A landscape with many valleys, sampled at points; each row gives a point and its height.
A ball rolls from a point to the lowest of its 2 nearest points, and stops where none of them is lower. Distance is the straight distance between rows; heights are no part of it.
K477 (h 789): [-28 -51 -38  37 -55  11 -49  38 -22  21 -21  31   2  13  18 -22 -15  31
  32  73]
K908 (h 562): [ 20 -37 -64  -8 -36 -14 -38  56  -5  15 -25  18 -20 -10 -20 -28 -33 -30
 -55 -11]
K682 (h 359): [ 43  -7  19 -40  49 -34  12  -1  28  17   8  10  18 -18   1  18 -41 -22
   3 -37]
K674 (h 532): [-43 -23  -8  13 -26  -9   7  33  16  46 -10  22  39  18 -47 -12 -11  36
   8  43]
K157 (h 803): [-14 -51 -46  23 -54  11 -49  51 -14  24  -1  25   2  15   2 -30 -25  -8
 -19  41]
K218 (h 205): [ 57  32 -13  -7  40 -22  15   8  -7  23 -36  37 -35   3 -25  16 -45 -16
 -45  -1]
K135 (h 813): [ 15  19   9  30  -9   1  49 -39 -17 -20 -29 -27 -42 -19   3 -41  29  11
  -3   6]
K161 (h 447): [-29  56  37 -20 -22  40 -25  14  33 -61  43  -5  34   1  21  38  39  -8
  38 -31]
K545 (h 439): [-13 -51 -16 -27   7 -15  -5  10  11  18  32  -7  53  14 -20  46 -59 -17
 -60   2]
K837 (h 281): [ 33 -38 -44  14  -8  -1  26 -44 -25  36   4  18 -17   9  19 -49  30  28
  32  27]
K189 (h 144): [ 10  29  15  38  -9  22 -12 -10  16 -53  31  -1 -15  -6  19 -63  25  -3
  29 -28]
K958 (h 476): [ -5   5  18   5  10  -6  25  -2  -1  55  -1  24  18  16 -23   5   3  31
  16  44]
K968 (h 329): [-28  -9   4  10  37   4 -28 -22 -46  31 -27  17  -9   8   2  36 -21  25
 -12  80]
K282 (h 247): [ -32   44   44   18  -22   14  -11   -1   36 -101  -30    7  -15   28
   13    9   44   -2   30  -29]
K443 (h 326): [ 17 -67 -57 -23 -22   7  33 -50 -13  24 -31  -3 -16  -6  45 -29  39  22
  29  49]
K649 (h 443): [ 19 -23 -11  -1  -6  27   5 -53  24 -38 -25 -27 -37 -38  60 -46  20 -12
   3   3]
K346 (h 620): [ -8  21  64 -20  20 -19  -5 -23  15 -38 -25  -9  12  14  26 -28  42  16
  64 -26]
K358 (h 295): [-17  20 -27  42 -28  38   3  20 -17  21  -8  -1 -22   1 -29 -25  18   0
 -44  34]
K325 (h 216): [-33  36   1   8  -9  37  14  20  -3  17 -33 -16 -16 -10 -17  27  25  -2
 -61  42]
K726 (h 313): [ -45   20   45    3   -4   37  -28  -23    6 -110  -19   30    3   35
   22   31   29  -18   19  -16]
K111 (h 269): [-22  25  24   7 -15  28  48   9  47  -4  -8 -32  14 -27   7  55  29 -13
 -14  -4]
K770 (h 136): [ 13  23  31  31 -14 -11  50 -44 -40 -64 -19   3 -16  26   7 -42  18  14
  70 -18]
K554 (h 547): [-17   1  45 -58  42 -20 -50 -22  36 -26  42 -21  21 -11   4 -17  -6 -14
   4 -49]
K262 (h 389): [ -3   7 -34   9  15 -28 -24  20 -15  55 -44  36  -3  24 -41   2 -31  36
  -1  24]
K474 (h 190): [ 60 -11 -21  20  15 -15 -13 -41   8  -7  27  22 -13   8  40 -69  -8  -4
  53 -33]
K741 (h 819): [  6 -39 -37   4 -47  47 -32  11 -14  35   2  14 -10   5  24 -34 -12 -27
 -36  41]
K186 (h 331): [-19  24   6 -55  25  25 -29 -14  16   8  58 -32  -1 -36 -13  23  -7 -17
 -37 -36]
K574 (h 140): [ -6  38 -12  45 -40  24  45  16  49  -6 -21 -41 -12 -23   2  49  31  -4
 -34 -21]
K362 (h 564): [  4  10  -3 -28  24 -25  34 -32   5  23 -24 -24   4 -11   0 -47  47  34
  32 -11]
K396 (h 761): [-60  -1 -24  26 -45   3 -33  76 -23   8 -43 -16   0  12 -19  -9  10  19
 -10  56]
K271 (h 692): [ -4  43  -3   6  22  22 -19   5 -28  42   0  13 -18  19 -29  25 -36 -17
 -60  28]
K172 (h 608): [-13 -25  29   8  34   1 -43   4 -23 -35  63   2  10 -18  29   5  37 -36
  18 -51]
K799 (h 335): [ 25  -7 -17  42 -17 -13  69 -48 -24   7  -5  11 -23  17  11 -33  30  41
  50  34]
K944 (h 430): [ 11   7 -72  -3  28 -57 -28   0 -19  29 -55  45 -23  38 -42  29 -37  55
  37  30]
K131 (h 656): [-19  15 -41 -35 -12  -5 -41  55   1  17 -15   1  30  15 -47  42 -58 -25
 -68  -4]
K55 (h 142): [ 72  22 -20  24  17 -28  33   0   1  24 -15  41 -27  11 -23 -16 -35   1
 -17 -17]
K36 (h 785): [  8  19  31  14   8  -9  58 -35 -13   7 -47 -25 -31  -7  -2  11  22  19
  -7  22]
K83 (h 641): [  9  30 -31   8 -26   5   9  34  39  25  46   3  42   0 -32  -9 -17 -15
 -13 -34]
K380 (h 595): [ 24  11 -59 -22 -13 -14  -1  71  20   1 -34  26  -8 -17 -48  -8 -28 -27
 -66  -4]
K5 (h 464): [  4 -16 -73 -18  -2 -74 -54  40 -24   9 -59  25 -15  21 -46  17 -39  54
  58   9]
K843 (h 597): [-10 -37 -24  27 -41  28  27  23  41  14  39 -10  29 -30  18 -38  26  -5
   8  12]
K141 (h 497): [  9 -42 -58 -27 -21 -83 -37  73 -18 -16 -65   8  -9  16 -40 -15 -49  41
  12   8]
K711 (h 187): [  -5   22   22   30  -39   12  -32  -13   29 -107    5   10  -31   10
   31  -43   51   -5   14  -18]
K360 (h 436): [  6 -26 -16 -54  30  -9 -27  -6  22  -9  65 -32  25 -32  -7  30 -34 -25
 -52 -58]
K949 (h 361): [-21 -16  -1 -12  -5  -3   5  24  22  41  42  -1  63  18 -24  37 -42  -7
 -21  19]
K223 (h 625): [ 15  33 -42 -25  -1   0 -13  46  20  24   1   9   0  -5 -50  28 -36 -32
 -66 -23]
K915 (h 237): [-22 -36  31 -11  10   5   5   4   6  25  58 -11  48 -16  10  29  -1 -24
 -10  22]
K885 (h 149): [ 54   3   7 -11  39 -42  29 -41 -28  38   8  40 -15  42  -5  28 -24  26
  50  -2]
K986 (h 548): [ 28  25  17 -20  17  -8 -10  28  35 -28  49  22  37  11   9  46 -31 -47
  26 -65]
K763 (h 698): [-50  -8 -20 -19  -6 -24 -54  76 -12  -6 -21 -19  33  37 -38  36 -83  10
 -34   4]
K483 (h 846): [ 10  24 -25  26 -27  64  -6 -27   8 -32  41 -15 -46 -32  29 -42  19 -17
 -32  -3]
K451 (h 424): [ 21  14   2 -38  31 -27   0   1  33  27   0  -9  17 -11 -30 -25 -28  -5
   1 -55]
K960 (h 598): [ 27  31  -8 -21  -1  -8  17  34  56  -5  45   1  45  -4 -22  25 -34 -26
   5 -61]
K677 (h 567): [-37 -30 -13  10 -44   4  37  33  39  28   8 -12  52  -1 -29 -26  21  18
  -6  24]
K127 (h 235): [ 46 -25 -37  12   6 -20   7 -18   3  41  10  20   1 -12   4 -56   0  10
  26 -23]
K462 (h 706): [  1 -31  41  38  15  -5  29 -28 -16 -17  -7 -33 -30 -31  56  61  29 -26
 -19  -4]
K447 (h 228): [-24 -31  13  48  23  -5 -14  -2 -39  24  25  22   1 -12  22  37   0   5
 -19  77]
K73 (h 201): [ -1  20  68  10   7   4  57 -42 -39 -49 -25  -1 -14  19   9   2  -2   3
  51 -10]
K22 (h 105): [-29 -42  16  35   6  -9   7  14 -11  27  55   1  33 -19  18  43  19 -15
 -21  57]
K510 (h 408): [ 24   8  10  33  -1  -7  43 -32 -18  32   0  32 -11  32 -25  -4   9  47
  41  45]
K471 (h 378): [-20  43  36 -14 -18  36  16  13  30 -29  26 -33  31 -20  18  50  36 -16
  17 -15]
K537 (h 407): [-30   5  -9  -4  19 -14  13 -27 -45  16 -82  -7 -21  11   0  40   9  40
 -13  74]
K51 (h 87): [-24  56   3  -9  -1  51  21  -7   9  -8  -9 -39 -47 -29 -21   9  36  -1
 -57  -4]
K93 (h 487): [-28  12  17 -40  14  -3  -5  -7  47   3  30 -34  35 -16 -23 -37  -2   7
   0 -38]
K166 (h 208): [-13  66   6 -27  12  38 -16 -10  18  -1  30 -28 -32 -28 -20 -17  20   5
 -30 -37]
K497 (h 529): [ 16 -66 -49  -9 -47 -57 -51  71 -19  -2 -38   9  -4  19 -14 -29 -50   0
 -20   5]
K276 (h 276): [-26   2  71  13   0  22  22 -35 -23 -92 -41   9  -4  23  30  27  10 -23
  40 -27]
K344 (h 745): [ -2  -6  44   6  23   5  40 -35 -23   5 -22 -25 -23 -22  26  47  27  -9
 -26  33]
K634 (h 658): [ 10  29 -25 -23  15  21 -30  10  -5  33  32   4   2  -7 -20  58 -35 -38
 -71  -7]
K201 (h 494): [ -6  48  30 -10  -3  30 -37  16  19 -39  45  19  30  28  14  26   3 -23
  45 -58]
K86 (h 290): [ 33 -21  27 -10  39 -19  -4 -10  -9  33  36  13   9  -7  19  20 -23 -29
  15 -27]
K543 (h 593): [ 10  15  24 -14  19 -33   1 -22  18   0   1  -8  19  -4   8 -65  27  23
  59 -28]
K383 (h 346): [  6  11 -30  24  -5  -1 -12  22  -9  57 -17  18 -14  15 -37 -34 -14   9
 -31  12]
K979 (h 648): [ -7  17  69 -32  37 -14 -14 -47  -7 -68 -53 -14 -16  16  35  -4  40   4
  42 -15]
K159 (h 637): [-19 -14  53   2  17  25 -20  -6 -11 -60  26  -1   4 -15  51  26  38 -33
  26 -24]
K985 (h 585): [ -4 -40  31 -27  40 -30 -42 -11   1 -20  64 -17  20 -28  23  -9   3 -25
   2 -50]
K472 (h 832): [  8  26   3  39 -21  29  23 -31  -2 -61   6 -34 -64 -35   7 -45  21  -1
 -26 -15]
K549 (h 463): [-27 -23   9 -32  17 -18  21 -27 -22  46 -60 -20  -6  -8   1  35  33  28
 -16  52]
K800 (h 621): [ 18   0 -21  37 -30  14  14  20  31  31  44  11  25   0  -9 -41   5  -8
   0 -12]
K588 (h 198): [ 11   9  58 -13  36  13  10 -25 -11  13  26  -1   1  -5  19   8   5 -15
  20 -12]
K631 (h 382): [ 16 -54 -25 -20 -22  30  21 -48   6   7 -55 -22 -25 -32  50 -27  20  -3
   2  22]
K160 (h 220): [ 48 -29  26  -7  51 -31   9 -50 -48  23  17  30 -15  24  26  30 -15  -2
  46 -14]
K694 (h 54): [ 61  21  10  19  23 -23  33 -15 -15  29   1  39 -11  32 -12 -10 -29  20
  31 -27]
K530 (h 670): [ -8 -28  39  33   7  22  17   7 -21 -43  31 -13  -3 -34  53  46  52 -37
   0  -9]
K972 (h 522): [-11  -5   6 -55  33 -26  42 -43  -6  37 -49 -34   0 -19   0  -2  45  37
  18  14]
K609 (h 840): [ 12 -17 -30  -4 -31  82  -6 -20   9   6  19  -3 -22 -17  33 -27  -6 -28
 -30  23]
K273 (h 148): [ 38   7   3  39  -6 -12  25 -43 -31 -30  20  20 -15  30  15 -66  -4  14
  66 -29]
K128 (h 735): [-73  -5   4 -17 -21  -2 -53  68 -30  12 -26 -26  30  26 -36  12 -31  18
 -14  40]
K220 (h 75): [  8  46  40  18   9  24  11  -5   4 -12  22   3  -5  17  -4 -27  12   1
  33 -33]
K420 (h 505): [  2 -21 -24 -55   2  -1  -2   1  26  -1  44 -32  55  -5 -29  46 -50 -22
 -66 -38]
K231 (h 778): [-41 -40 -33  42 -61 -11 -33  59 -29  -9 -49   1 -17  -5  11 -21   5  37
  27  71]

Two balls start at each pair of points below. Name the first point that both come to, or write none.
K609, K83 -> K51
K634, K986 -> K51
K131, K960 -> K51
K5, K362 -> none

For each start below, name every point that the ball comes to, in order.
K472 -> K135, K36, K344, K462, K530, K159, K172, K985, K554, K93, K451, K682, K86, K588, K220
K128 -> K763, K131, K223, K380, K908, K497, K141, K5, K944, K262, K383, K358, K325, K51
K800 -> K843, K677, K674, K958, K510, K799, K837
K201 -> K161, K471, K111, K574, K51
